Points on a hilly landscape, in no order, each with its height.
From any point a ball takes the steepest step (drop divided by distance) to one of its 2 nearest points. It stops when none of these is lower. Distance is the straight distance between rows; heights are no part of it.
Zuta: [ -4  10 -10  15 -36 -32  20 -20 -33  32 -11 -41 -21  15 -42  29  61  12
 -12  -3 -50  45  48  29 -12   8   6   9  32 -18  31 -17  -2  39  44  16]  (h 6.58)
gug: [-11  12  29 -64 -65  25 -23   0 -13  -1  79  22 -14 -13  39 -17  28 -10
 -22  17  56 -21   5 -16   8  15  -1  17 -19  10  -1   3  10 -19  -5  -3]  (h 6.77)
dil: [-26  -1 -14  25  -1 -11 -22   9  13  -9 -19 -13   8  48  -5   8 -23   1
   4   7  27  -9  17  33  11  -6 -16   9  16  15 -22  12 -15   3 -17  12]  (h 1.96)
tuvo: [-11 -30  -2   6 -25 -33  31  16  -5  37 -20 -29  25  -3  14  23   1  -7
  10   8  -5  -6   5  20   2  -9 -20  30 -14 -33  43 -12 -57 -38 -17   4]  (h 5.56)
num: [ -2  12  25 -13 -24 -42 -50   0  -3  -5 -55  10  18  32 -28  -4  -1 -11
 -39  17  41  -9  -4   1 -26  -1 -14  47  10  24  41  13 -32  43 -24   4]  (h 6.73)
kufo: [-35  26   9 -16 -30  -6  -5  27  -5  34 -23 -11   5  16  10  -9  43   2
  -3  -1  31 -27   7  47 -18  18  -4  25  10  -2  34  15   7 -41 -22  -9]  (h 6.40)
fav: [-20   1  23   4 -39  13 -21   5   1 -14 -13   3  -3  19  15  -6  32  10
 -26  27  76 -40  17 -12   4  18   0   6 -21   8 -27  -2 -14 -36 -21  -4]  (h 8.69)
vete: [ 13  29 -27 -14 -25 -23  14  15  47   8  16 -37  -6   8 -30  34  18  -1
   4  19 -16  55  11  30  -7  30 -24 -16  28 -31  11 -15  30   7  42   1]  (h 2.55)
nisaf: [ 25 -13  12  28  25  26  40  21   2  28 -26  13  -6 -14  31  11 -14  12
  67 -50 -36  -9  25  13 -38 -49  -8 -37   7 -34 -15 -36  45 -26   6  21]  (h 5.06)
Saruf: [-17  22 -16 -56 -17  31  -9 -26  50 -35  40  13  13   8   1 -78  18 -23
 -12  34  56 -75 -17   4  26  54   3  -6   8   1   0 -19  29  -8  10 -14]  (h 7.00)
fikil: [ 15   8  35  45  15   6 -11  19 -19 -27   0  22  -5 -22  16  12  12  16
   7 -15 -29  -6 -15   4 -30 -26   0  -8   5  38  -9   2   8  24 -32  25]  (h 2.56)
mosip: [  1  15  19 -56 -45  24  -2   2  41   5   1  12   6  15  23 -24  39  -1
 -26  19  73 -18 -11  -8 -29  34  -5  31 -17   0  -8   9  36  12  10 -26]  (h 1.25)
furib: [ -1  24  22 -31  15  41 -14 -22  15 -49  39  18  -6 -13  21 -34  -6  23
  10   9  19 -27  -8 -13   2  -6   7 -10 -10   7 -25 -41 -13  27   4  -2]  (h 3.35)
Zofa: [ 24  -7  -4  55  44 -21  22   4 -39  18 -21   0  -6  -7 -32  11 -23 -28
  -5   5 -77  22 -19  -2  -8 -32  -4 -29  -2  12  -6  -8  41  17 -47   3]  (h 3.65)
Kisan: [ 42 -50 -35 -17  -4   3  71  40 -23 -13 -26 -29   1 -11 -25  31  22  13
  -6  13 -45  -6  79 -16 -11 -31   8 -31 -22  -9   9 -27  20  32  22  31]  (h 3.38)
lon: [-12  42  28  -1 -34  -1   1 -12  32  34   5   4 -21   4 -32   2  69   2
 -18 -33  28  22  -9  20  -7  26  16  28  40 -18  20   0  44 -30  22   0]  (h 4.60)
lafa: [-26  27  26 -23  -7 -22 -34 -37  -5 -22 -18   9 -14  -2 -25 -28 -14   5
 -33  24  20   2  -1 -12   7  -4  42  43  11  23  31 -39 -19  48 -24 -35]  (h 6.04)
rivif: [ 14  18 -35   7  11   4  28  -7 -18  15  23 -33 -22   0 -36  22  18 -11
  -2  -3 -74  46  31   2   6 -22 -33 -43 -13 -43   8 -31   5  46 -13  24]  (h 5.34)
tomob: [ -9 -52 -20  36  49 -34 -42 -22 -34   6   5  10   6  11  -5 -29 -51 -10
  -8 -20 -41  14 -28 -20  57  13  -2  -5 -32  48  -9  28  14  13 -24  -6]  (h 3.34)
Fisat: [-43   8 -18 -47 -12  35  -4 -64  58 -28  15   5  16  55 -29 -71 -42 -22
  -4  44   6 -66 -19 -18  20   8   7  11 -35  32  10 -24  18  22  -6   0]  (h 6.62)
masu: [-35  42  10 -40 -27  46  -2 -51  37 -29  13  -2  16  37 -27 -53  20 -14
 -13  36  15 -54 -15 -11  -6   3  -6  14 -41   8  12 -30  22  21 -39   4]  (h 6.39)
Totif: [  0 -16 -52  -5   6 -19  20  21 -33  33 -12 -36   9   0  -4  22  -9   7
  -3  14 -44  25  20  37  13  -9   7   0 -37 -34  35 -15 -17  20   7  -3]  (h 2.74)
mepu: [ 33 -17   3  24  32  31  75  12  -7  10 -39 -15  -7   1 -43   7  -3 -33
  32 -19 -76   2  20 -30 -14 -50  19 -62 -12   6   8 -37  54 -14 -22  43]  (h 4.92)
Pevat: [-17 -13  34  18  17  -7 -16   2 -29  25 -27  40   7 -16   1  26 -30  -5
  -9 -21 -20 -13   6 -10 -40 -67  22  27  -5   7  24  12 -13  -5 -28  -8]  (h 3.66)
kupek: [ 17  14  -2 -22  -1  12  14  13 -40  12   6 -25 -12 -26  21  25 -20   7
  31 -35 -19  43  -4 -12   8  -2  12  33  10 -15  31  46  -3  -6   7   4]  (h 2.96)
Fofor: [-47   4 -21   7   5  -6 -25   6  55  16 -16  -5 -15   8 -10   2 -22   7
 -16  19  -4  31  -5  -2   3  11  -6  -7 -17  23   9   2 -24 -52 -17  -1]  (h 5.19)
Vodab: [-32  10  38 -58 -79  31 -27 -10 -23  21  34   5 -25   4  28 -12  63   8
 -40  -1  50 -12  13 -24 -22  14  -9  -7  -6  -2  -6   2  37 -14  12  -3]  (h 6.99)
garo: [  6  -5  -4  -9  19  26 -16 -52  49 -55  33  -3   8  -1  -4 -31 -26   5
  -1  22   2 -30 -23 -39  45   0  15   8  -9   6 -14 -28 -13  49  -3 -14]  (h 3.69)
zet: [-17  27   2 -11  -3  33   0 -49  35 -21 -25   8 -17  26 -10 -43   7   7
 -39  18  33 -41  -6 -40   3  -1 -13  -1 -46   1 -23 -24  -3  40 -33   3]  (h 6.13)
tav: [-16  20   6  14 -26  -9  13   2  48  28  22  -2  12  23 -27  -4  29 -11
  16 -12  37  15   7  56   4  23  -1  22  43 -39   7 -24  51 -28  15  -5]  (h 3.88)
bet: [-14  23 -38 -60 -18  36   4 -37  50 -26  45   6  22  38   1 -79 -21 -22
  15  44  26 -93  -6  -5  25  33  16   3 -30   8  12 -30  41  13  38   1]  (h 6.81)
kizir: [ 43 -50  -9  43  16 -39  34  43 -62 -13 -42 -32  49 -30   2  12 -14   4
  39  -8 -33 -10   5  -4  13 -12  28   0 -20 -10  21  10   5 -26  -4  17]  (h 2.28)
duni: [-14  37  14  12 -11 -16 -28  -8  30 -24  -2   3 -16   8 -42 -39  50   9
 -31   1  20  18  -6   2 -20  35  22  32  36  12  21 -14  29  48  -6 -15]  (h 5.47)
nuduf: [ -1   5   7  -4  -2  10  18  24  -3 -10  -4  22 -20 -23  26  20   1  27
  -5   0  21 -35  12  -5 -24  -6 -19 -29 -26  23 -25  20 -14 -68   1  24]  (h 8.34)
bude: [  6 -23   5  20  40  -2 -19 -11  -3 -31  24  32  12  -3  -9 -12 -44  -7
 -19   8   1  -5 -41   4  20 -14  22 -21   7  36 -38  10  -9  20  15  -6]  (h 5.73)
leziv: [ 55  14  39  13  13   4  36   1 -19   3  -5   6 -39 -29  32  44  24  27
  31 -28  12   3  16 -14  -6  -3   2 -34  32  -8 -44  -5  15 -30  36  -4]  (h 1.77)
kigo: [-11  -9  16  -4 -11  13  32   5 -44  26  40  40   5 -18  17  14  13 -16
  -5 -29 -11 -19 -30  24 -11 -36   4   5  -2   1   6  17  -4 -43   6   2]  (h 5.03)
mav: [ 22 -11 -22  14  23 -22  38  23 -28  27  12   7   6 -49  20  23  -9   8
  27  -1 -11   9  33  25 -15  -2  -3 -21 -27 -16 -25 -17  22 -34  18   3]  (h 1.74)
Naret: [-38  30  17 -15   5  19 -39 -23 -18  11  24  25 -10  -4   0  -2 -15 -12
   5 -28  14 -17  14   4  -6 -37 -10  21  18  -3   2   7 -18  -6 -39   7]  (h 4.57)
Sogi: [-26 -16 -15 -23  24  -9 -23   7  18 -18 -27 -32  14  21  16 -28 -20   8
 -10  38  11  11 -18   1  24  46   7   5 -11  34  -2  19 -47   4  -6 -28]  (h 4.85)
nen: [ 18   7 -10   4  23  21  57  -8 -12  21 -19 -30 -28  21 -52  32 -16 -15
   9  -9 -68  25  32 -10  11 -49 -10 -50 -14 -15   6 -28  18   9 -30  32]  (h 5.15)
ritim: [ -2  18 -43  -8   2 -49 -37   8  -6 -15  -1 -26  -1  -7 -39  -9 -24 -27
 -26  29   5  52 -20 -16  38  42  18   3   4 -11  46   6 -20  13  -2 -24]  (h 5.91)
Kemil: [ 25 -38 -49 -17  -8   1  51  30 -32   8 -38 -51  12   7 -25  21   4   4
 -12  16 -39  12  54 -10   5 -22  10   3 -30 -39  35 -13 -11  38  -2  10]  (h 3.10)
ket: [ 17 -35 -29  -8  20  19 -24 -24  57 -37  53  16 -10 -15  41 -35 -28  -6
   0  13  10 -31 -30 -29  44  21 -10 -13   7  -1 -22  -2  -3  22  18 -12]  (h 3.97)
Niv: [  9 -57 -12  35  40  -1  52  12 -25  18 -46 -19  26   8 -51   0 -41 -17
  20  -2 -58  16  34 -26   3 -44  32 -34 -22   8   0 -12  32 -24 -15  23]  (h 4.67)
bak: [-15  -5  12 -10 -41  -5  21  14 -10  32   7 -11  -3  -4  40  27  30   3
  11   4  18 -24  22  30 -20   6 -20  23  -8 -13  12  12 -26 -49 -20 -10]  (h 5.98)
zafub: [-19  -4   4   3 -45   5  29   3  13  35   9  -5  16  29 -10  27  19  -2
  18  -4  27   9  41  49  -5 -16  -4  33  20 -35  -1 -31  19   0  18  13]  (h 3.16)
tirat: [ 37  -7  -9 -13  27  23  -4  10 -24  -6 -11   1   6 -13  42  -8 -22  -1
  17 -30   9 -20 -17 -32  27  11   5  39 -15  10   4  41 -35 -12 -30   0]  (h 1.99)
numu: [-28  -6 -11 -43   4  41 -19 -14  33  -6  21  25  18  25  16 -40 -35 -23
   6  -8  45 -23 -17 -28  16  15 -19  23  -6  22 -15  35 -27 -26  -8   7]  (h 0.54)
peb: [ 47 -28   8  52  32 -23  -1  24 -62 -15 -37 -14  35 -17 -32  12 -29  -8
  17  -9 -29  34 -36 -16  32 -11  37 -10 -10   1   7  17   2 -14 -24  11]  (h 2.89)
sipav: [-31 -21  37   7  23  33 -38 -19 -26  10   5  58  17  -4   4  -2 -17  -9
   5 -18   2 -35  -2 -21 -32 -49  16   6  -3   5 -16  -2 -17 -29 -47 -25]  (h 4.13)
Geg: [ 43   1  20  34  29 -12 -16   2 -27 -16 -14  17 -10  -8 -21  23 -29  -9
 -14  -5 -48  10 -35   0 -14 -26 -14   2   9  34 -19  19  37  48 -49  14]  (h 3.18)
Ranev: [ 25 -16 -19  42  36   6 -16   4 -41   8 -50  -5  54 -13 -25 -15 -20 -18
  18 -19 -48  19 -57   6  35  10  14 -23 -25  17  -5  15  56 -18 -34   8]  (h 3.41)
ful: [ 22 -18  21  27  40  41   3 -12  -5 -26 -42  42  22 -40  20 -40  13  11
  22 -20  10 -25 -44 -27  -1   5  10 -34 -10  18 -54  -6  25 -33 -16   1]  (h 3.15)
gon: [ -3  20 -12 -19  24  -8 -16  11 -20 -27  31  16  -4   4   3 -21 -42 -23
 -23  12  -9  -4 -33  12  18  -6   9   9  22  47   4  30 -28  43  -7  -1]  (h 5.97)
Tanaz: [ 32 -40 -50  -5  19  -6  38  23 -28  33  21 -28   7 -15  14   2 -14  10
  22   6 -24  16  38  31  24   7 -24 -12 -42 -29  -9 -28   6   7   9  15]  (h 2.31)
sofu: [ -3  21 -20 -16 -15 -24  -8  22 -12  -5  48   6 -16 -15  30  -8  -2  -3
 -10  10  19   6   2  19  15  26  -8  25   7  21   5  24 -30  16   9   3]  (h 6.24)
revod: [ 29   0 -13 -26 -24 -12  62   8  24  17  41 -39 -28 -10 -15  44   4   9
  22  22 -31  43  34  29  11   3 -30 -31  -3 -20 -10 -32  13  -9  34  21]  (h 3.12)
Luvu: [-34  23 -36  29  22  -7  -7   2  32  15 -32 -27  -4  58 -30 -28 -10 -17
  13  -3  10  23  12  42   8  21 -10   3  33 -10  -7 -13  25   6 -22   0]  (h 0.92)
papot: [-23  30  -6   3 -26 -46 -18   9 -15   2 -46 -32  25  16 -35  16  28  -3
  -5   4  -4  17  36  28 -48   9 -43  20  31  -8  30  27 -24  33  -4  22]  (h 7.24)
vinog: [  0  -4  29 -34  18  28 -14  11 -35 -18  27  43  29 -20  30 -24  -5  -5
 -14   1   7 -50 -31 -12 -18 -16  21   8 -34  30   1  13 -23  12 -10  -9]  (h 5.83)
Sasif: [-10 -12 -31 -41  11  -6 -21  -9  61 -41   7 -27  29  21   3 -68 -20 -10
 -12  52   2  -5 -24 -23  30  57  15  18  -2  36  24   7 -23  48  -2 -20]  (h 4.56)
Ridat: [-23  19 -39   2  -5   4  15   8  14  16  -5 -52  -3  46 -38  10 -20 -20
  18  16 -20  52  11  29  22  -3  -8   2  20 -20  19 -13  16  37 -17   1]  (h 1.76)
zap: [-13  -1  21 -26 -19  -1 -32  12   8  -6 -14  10  29   6  12   2  -6 -10
 -25   9  24 -13 -21   2 -11 -12  -6  34  -6   1  30  24 -52  -1  -9  -2]  (h 6.41)
Fifur: [  3  19  22 -41 -31  -3   3   5 -36  15  51  25 -25 -40  42  -7   7  14
  -2   1  36 -13   7  -1  -1  16 -11  22 -11  24   1  25  -4 -18  12   6]  (h 6.51)
Geziz: [-15  19  -6 -22   2  19 -23 -23  65 -28  33  40 -31  14  -5 -17 -34  -3
   6 -17  27 -12 -31   9  29  -8 -14 -32  29 -18 -16 -12  -6 -41  23   1]  (h 4.95)
savo: [ 15 -46 -27  50  12 -43  15  30 -27   1 -51 -36  14  -1  -3  27 -20  19
  20   2 -39 -19  51  -1  -2 -25  17  -7 -20  -8  21  -9 -16 -11 -11  10]  (h 1.70)
Fova: [ -3   5  -5 -73 -22  41 -12 -11  62  -4  27  14  10  11  27 -38 -15   6
   6  27  63 -17  -4 -19  -8  26  21  32 -15   3  -6  -6  28   8  30 -30]  (h 2.17)
gefa: [ 18   7  25   3  26  30  11   6  16  11  -2  37 -17 -21  41   2 -12   9
  49 -50 -14   4 -17 -11 -52 -27 -25 -38  14 -33 -17  -5  10 -32  -2   3]  (h 4.69)
kek: [  2 -22 -26  13  41 -13 -33  -3   0 -12 -11 -21  28  37   0   3 -54  -4
  18 -10  -1   0   2   8  38   3 -32  -5  -2  17 -40  40 -13  16  -7  29]  (h 2.61)
batam: [-23  19  17  17 -39 -33  -9   7 -40  10 -50  -8 -18  11   0  27  60  30
 -25   0  35 -33  51   7 -32   8  21  10  32  -2  10  16  -8  16  33 -12]  (h 7.68)
Seb: [ 34   0  11  50  26   2  16  21 -33   0 -19  33  28 -50  31 -11  21 -10
  21 -29  12 -18 -17   7 -19  12   8 -28  12   0 -46   0  49 -27   3  12]  (h 2.09)
Vuzo: [ 41   1   7  14  30  15   8   3 -15 -18 -22 -12 -11 -19  31  41   0  38
  16  -9  15  -3 -12  -2  23   3  22 -16  18 -18 -37   5  -6 -16  17 -29]  (h 2.45)
lenot: [ 52  -7  28  12  20 -18  23  12 -11   7  13  32  -7 -54  33  10  -8  23
  40 -14  19  -4   3  22 -14   4 -13 -45   3   1 -52 -18  35 -64  23   3]  (h 0.53)
Rul: [ -2  26 -11  -8 -17  10  -9 -10 -24  21 -12 -47 -36  -8  13  31  15  24
  19 -35 -38  30  13  -4 -17 -13 -25  12  22 -22  28  39  -7  27  -1  24]  (h 3.33)
Gimuz: [ 15 -13  18  23 -47 -48   7   9 -45  21 -17   4   1   3 -10  48  13   7
  -6 -13   6  13  15  19  -4 -28  17  45   2 -11  45 -12 -29   0  27  20]  (h 4.99)
Dato: [-46 -33  17  -4  24  26 -29 -23  17  -7  40  38  10   1   4 -17 -31  -4
   6   8 -14 -18 -25   3  -6 -30  16  -1  12  20  -2  -8 -46 -21 -23 -37]  (h 4.54)
repe: [ 30  21  -9  14  18  11   3  18   3 -17  44   6 -41 -34  11  16  -2   3
   3  -9 -37  38 -39 -26  19   3   6 -28   5  -4   7  -1   3  -4  -1 -10]  (h 4.33)
nidoz: [  5 -64 -20  53  36 -15  -9   0 -29  18   5 -11  51  14 -14 -22 -33 -18
  30 -23 -69  28 -45  16  52   5  -4 -29 -29  28 -12  11  44   9 -24  13]  (h 2.93)
kon: [ -5  42   7  -1 -41  -8 -25 -28  42  -3  19   0 -39 -25 -29 -14  69   7
 -32 -16   6  20  -3  -4   2  35   7  10  41 -13  23  -4  41  19  40  -3]  (h 5.09)
mure: [ 12 -31  27  26 -25 -44   3  25 -55  19  24  40  22 -16   8  14  -7 -21
  -8 -15  10  -3 -14  14 -14 -29  13  32 -13  -3  26  12 -21  -9  10  15]  (h 4.39)
sozuv: [ 40  15 -18 -16  -4  23 -20  11  45 -23  31 -17 -28 -19  32  16   2  18
   9  10  -1  31 -25 -28  22  32 -10  20  -1 -14   0  11  -8  17  -6 -17]  (h 4.05)
kila: [ 18 -36  -9  25  50  18 -13  -4   5  -8  -8  34  21 -21  27 -43 -28   3
  47 -43   1  10 -42  -6  23  23  -7 -33  -5  19 -62   9  45 -37  14   3]  (h 3.78)
ved: [  6  38  -9 -12 -26 -13  -2  25  44 -23  -6 -15 -17  12  -5  15  37  16
 -29  20  14  29 -18  29 -22  48 -18 -10  25  11  -2  20  10  15  32  -4]  (h 3.28)
papez: [ -3  15  46 -36  -1   9 -15 -18  -7 -32   4  10   6 -31  10  -3   3  12
 -26   6 -12  -7 -28 -22 -29 -27   7  21 -10  20  19  13 -46  43  -5  -1]  (h 6.11)
nuv: [-20  24   5 -42 -22 -13 -32  19  30  19   6   7  33  -1   3 -23  26 -22
 -27   1  35 -11 -22  30  -6  34   3  47   4 -10  43  13  -2 -16  -8 -24]  (h 6.79)
diro: [  2  -5 -21  12 -30   0  26   3  22  17 -22 -39  10  45 -47  12  26   0
   5   7 -11  34  46  41   9  -2 -15  27   8 -26  14 -48  11  30 -10  27]  (h 2.42)
tukog: [  6 -28  13  15   4 -15  48  12 -31  22 -12   1  24 -36  18  36  -8   9
  30  -6   7 -21  49   3 -31 -25  22   0  -4 -25 -13   1  -2 -52  26  -5]  (h 2.41)
miput: [-21  12  16   3 -25 -23   1  -1 -17  14  18   1   9   6   5  19  38 -13
 -14  13  19   8   7  34 -28   5   0  12  45 -22   3  10 -38  34  28 -33]  (h 6.82)
Gepe: [-13  31  37 -39 -25  63   7 -35  39 -11  16  25 -31 -13  13  10  32  16
 -10 -16  17  -8 -17 -38 -21 -14   3   6   8 -10   0 -11 -14 -14  10  -9]  (h 3.08)
Bedop: [-37 -12   7  25  27  12   7  -6   9  12  13  21  -8   9  -8  21 -20   0
   0   5 -48 -11 -15  22 -13 -39 -12 -26  -2  24  -3 -18 -33 -38 -23  -2]  (h 4.93)
Vofi: [-33 -67  -8  33  28 -37 -13 -27   1  36 -23 -26  27  27 -31  11 -57  -9
   0  -3 -47  37  14 -13  28 -18 -18  -4 -34  -2   5   4 -18   7 -11  -9]  (h 4.65)
Viv: [ 21 -39  13  52  31  -4 -27  18 -21  -5   1  15  37 -13  30   1  -8   6
  23 -15  -9 -13 -11  11  -2  -5   2   9 -10  18 -20   1  -9   2 -24  10]  (h 1.72)
zimu: [-15  31   2 -35 -15   0 -30 -21  39 -34   3   0  -4  13 -25 -49  15   1
 -31  41   5 -21 -10   8  -3  15  33  43   6  28  47 -31  25  75  -5 -28]  (h 5.80)
Dib: [-22  47 -27 -17  21  11  -8 -24  39 -25 -20   5 -43   8  -9 -38  -8   4
 -33  18  24   5  -7 -18  14  20  -4 -12   1  14 -12 -16  -3  30 -19  -8]  (h 5.90)
vuseg: [ 25 -57 -17  49  41  -5 -13  26 -16 -12  -1 -13  46  19  13   5 -35   9
  34 -17 -28   6 -27  19  26   5 -16 -12 -18  26 -37  33  19  14   3  19]  (h 2.44)
foref: [ -2 -31  19  35   8 -25  18  17 -33   1 -37  12  23 -20   9  39 -13  -3
   0 -18   1 -50  14 -31 -37 -49  38   5   2 -16  20  19 -31 -33   3 -13]  (h 3.09)
tana: [ -7  36 -39 -17   7   1 -28 -13  12 -25   1 -15 -38 -21 -16 -24  -9 -11
 -36  25  -9  36 -22 -45  34  25  13   2  -5   2  32   4 -10  34 -22 -27]  (h 5.71)
zure: [ 31 -11  14 -25 -28 -27  76   0   3  41   6 -37  -1 -27   6  54  28  11
  24  30 -17  10  60  29 -32   0 -42 -21  -6 -13  -7 -18  -6 -20  21  12]  (h 3.60)
Pozan: [ -5  17  20 -14 -10  28  -5  -2  12  20  50  51 -32 -15  45  -6  -1 -16
  16 -27  16 -14  -4 -12 -35 -26 -43 -43  13 -48 -22  -9  -3 -37   6  -6]  (h 4.22)
lud: [ 34 -16  -2   8 -21 -19  75  21 -10  11 -12 -29  -2  -7  -4  58  36  12
   3   9 -29 -10  61   4 -32 -20  -3 -18  -1 -10   0  -7  -2   3  52  29]  (h 3.75)
funut: [-25   4  -1 -63 -22  42 -18 -21  21 -15  39  35  24   7  10 -46 -23 -21
 -12  11  51 -30  -7 -51  -7  -1  19  38 -28  -9  -2   2  -8   3   4 -12]  (h 1.53)
kare: [ -8  14  14  21 -34 -34  27 -12  -2  32  -3 -16  21  15 -28  31  87 -21
 -29  10  12  -4  29  43 -30  20  -7  -2  30 -45   1 -15  -9  -1  28  -6]  (h 7.12)
bedu: [-30 -26 -35  31  17 -43 -63 -24  27  13 -36 -27  19  29 -37   9 -40   0
   1  -6 -14  42  20 -13  33  22 -15   7 -18 -12  -6   6 -12  16  -7 -18]  (h 4.86)
nolip: [  7 -19  20 -17  12  30  -2  22 -45   7  35  57  26 -35  32 -22  -3 -14
   4 -20  15 -36 -36  11 -18  -3  11  10 -11  26 -10  23  10 -47  -3  -3]  (h 5.49)
tun: [-16   2  -4   4  -3 -46 -36  13  11  11 -62 -24  31  38 -31   5  -8 -22
 -15  16  -1  24  -2  19 -39   4 -31  33  11  -6  45  19 -20  36 -28  -8]  (h 7.01)
sos: [-16 -14   7   2  21  11 -13  -3   0 -18  31  49  -6   5   6 -14 -26  -2
  -5  -9  30 -32 -29  15  25  -7  -9 -40  -6   8 -51   9  -8 -41  14   5]  (h 5.39)
gis: [-12 -28 -19 -18  32  34 -35 -17   3  12 -11  19  18  21  17 -15 -37  -2
  12 -41  10 -24 -18 -24  37   0  -6  32 -21  16 -14  40 -31 -27 -15  -3]  (h 1.39)
pabuf: [-29  29 -11  -2 -16   1  -7  -8  53   3  32  22 -27  11   1 -13   5 -14
  -5   3  40   0 -16  23  15  20   4  -6  46 -19  -9 -19  18 -16  22 -16]  (h 4.53)
Lub: [ -4  -3  30  -8 -38  26  -5  26 -23 -26   9  13 -22   9  47   1  23  27
 -11  13  60 -52  28 -29 -21 -10  -8 -24 -30  15 -38   3   7 -28  -8  17]  (h 8.52)
sesul: [  4  16  19  10 -26  -8  -3   9  -3 -30 -38  14 -32  17 -16  18  23  20
 -50  16  31   3   6 -23  -7  -4  30  17  -6  30   4  -2 -20  21  17   4]  (h 8.00)
Zuf: [  7 -24 -17 -48   8  22 -37 -19  71 -28  44 -12  27  14  46 -50 -16 -11
  10  23  22 -41 -13 -13  43  53 -11  18  10  24  -5   5 -16  26  15 -23]  (h 4.26)
tidot: [-19  33   5  -3   0 -13  26  -3 -13  -1  21 -21 -25   3  14  18  18   2
   3   6   3   5   1  49   2   4  -3 -33  47 -13 -11   0 -20  14  38 -15]  (h 6.60)
tam: [ 11  10  11   9  10 -27 -23 -13  -8 -18   0   6 -43 -11 -34   2 -31  -2
 -46  27 -29  41 -20 -52  24 -13  19  18 -17  25  16  -2 -18  19 -46  -9]  (h 5.51)
zavo: [ -3 -55  -1  54  57   3   6   1  -3  10 -35  14  27 -11   3  -8 -32  10
  31 -28 -23  13   2 -13   9   2   7 -47 -18  13 -53   5  32 -49  23   7]  (h 4.17)
lizab: [ -4 -15   0  34  25 -13  -5   8  -2  -7  -6  -3 -14  -9  -5  14 -19   8
 -18  16 -37  28 -24 -10  16  -6   3  -6 -24  35   8   0 -44 -20 -34   2]  (h 5.25)
Nimuv: [-17  40  38 -54 -57  53  -6 -31  60  -9  12   9 -14   4   0 -29  52  18
 -23   2  30 -20 -13 -24 -32  10   9  20  -4 -17  19 -25  47  22  14 -11]  (h 2.35)
bof: [  2   3  52   9 -55 -43   1  -5 -19  39 -33 -24  10   4 -10  24  90  14
 -17  -5  39  -7  39  16 -44  36  -2  13  40 -19  14  15  23 -17  38 -13]  (h 7.43)
zop: [ 27  11  -4  39  48   6  22  15 -10  12  -5  12 -25 -14 -11  19 -19 -18
  11 -14 -47  33 -25 -19  -1 -21   4 -59  -4  -6 -17  -5  22 -14 -11   8]  (h 4.01)
tode: [ -5  30  27  -7 -32  24  10 -15  40  25  35  16 -36 -18  32  31  42   1
   2 -19   4   7   1 -15 -33  -5 -42 -12  21 -27 -14   4 -15 -31  14   4]  (h 3.67)
Kifo: [  6  51 -11 -11 -17  16 -40  -4  29 -11  10 -28 -39   8   5  20   2  12
  16 -20 -15  40 -13   2   8   6 -27  14  33 -19  21  10  11  31 -15   3]  (h 3.71)
mavi: [  7  12   0  32 -13 -32 -18  18 -36 -27 -56  -9 -31   8  -7  33  14  42
 -17   2  12  -4  47 -18 -21 -11  20   6  19  19   8  12 -14  23  17   3]  (h 7.85)
lom: [  4  10 -13  -4  20  -8  39  -1 -11   2  59  -5  -7 -13   2   5 -16 -12
  33 -13 -19  13   9  47   3 -17  -8 -43  35 -41 -25 -24  12  14  43  13]  (h 6.80)
Git: [ 22  12  29 -21  22  37  -2 -14  -9 -27   7  11 -13 -22  43  -3  -5  46
  29  -5  45 -20   6 -14   4   5  12  -6  -1  -2 -42 -20 -11 -10  13 -18]  (h 2.95)
faso: [ 39  -1 -26  12  13  12  17  35 -38  -2 -17 -31   2   1  16  24 -25 -18
  13 -12 -21  31 -20 -28  14  -1   0  14 -16 -10  13  58 -13   5 -23   5]  (h 2.54)
ven: [-10  19   0  13 -35 -28  -8  -1  -6  12 -32 -24  -3  19 -22  -2  83   8
 -21  -6  -4  29  12  13 -52  47 -34  27  49  -4  29  30  -1  38  14   7]  (h 7.47)
Lasis: [ 11  -3 -31  23 -11 -48   7  14 -40   2   4 -28   9  13 -25  16  -6 -17
  -6  20   5  47   6   6  41  30  16  11  22 -34  20  -2 -32  15  19 -24]  (h 6.14)
belaf: [-22 -60 -18  58  43 -13  15 -11  -7  29 -23   9  15   4 -19  -2 -50  -8
  22 -22 -40  25  16 -20  13 -29  11 -21 -32   5 -18  -2   2 -23  -7   7]  (h 4.44)
fosu: [ 13  22 -12  23  -7 -30  23  -7 -46   7   0 -39 -20   0 -29  42  28  -2
  -5   6 -25  41  18  25  26   4  10 -21  34 -21   5  -4 -13  25  37  -1]  (h 6.37)
tibi: [-11  16  -3 -10   8  21   1  14   8 -28 -19  25 -33  -7   2  -7 -18  34
 -22   5  27  -6   2 -20  -3 -14  20  -4 -33  43 -15   2 -14 -26   5  17]  (h 8.18)

Where does a ball stop that starts at each point below?
sozuv: numu
gug: Luvu
zimu: Luvu
Sogi: lenot
tam: mav
lafa: Luvu

Call two points neighbours if one is among the 2 nearest of the other. Go from one point of each pair to the other, from neighbour to neighbour, staying as low as possible. Name the highest point that can't be avoided.
Luvu, mosip: repe
mosip, numu: Fova
Viv, Luvu: kek
mav, vete: lud
savo, Luvu: Ranev
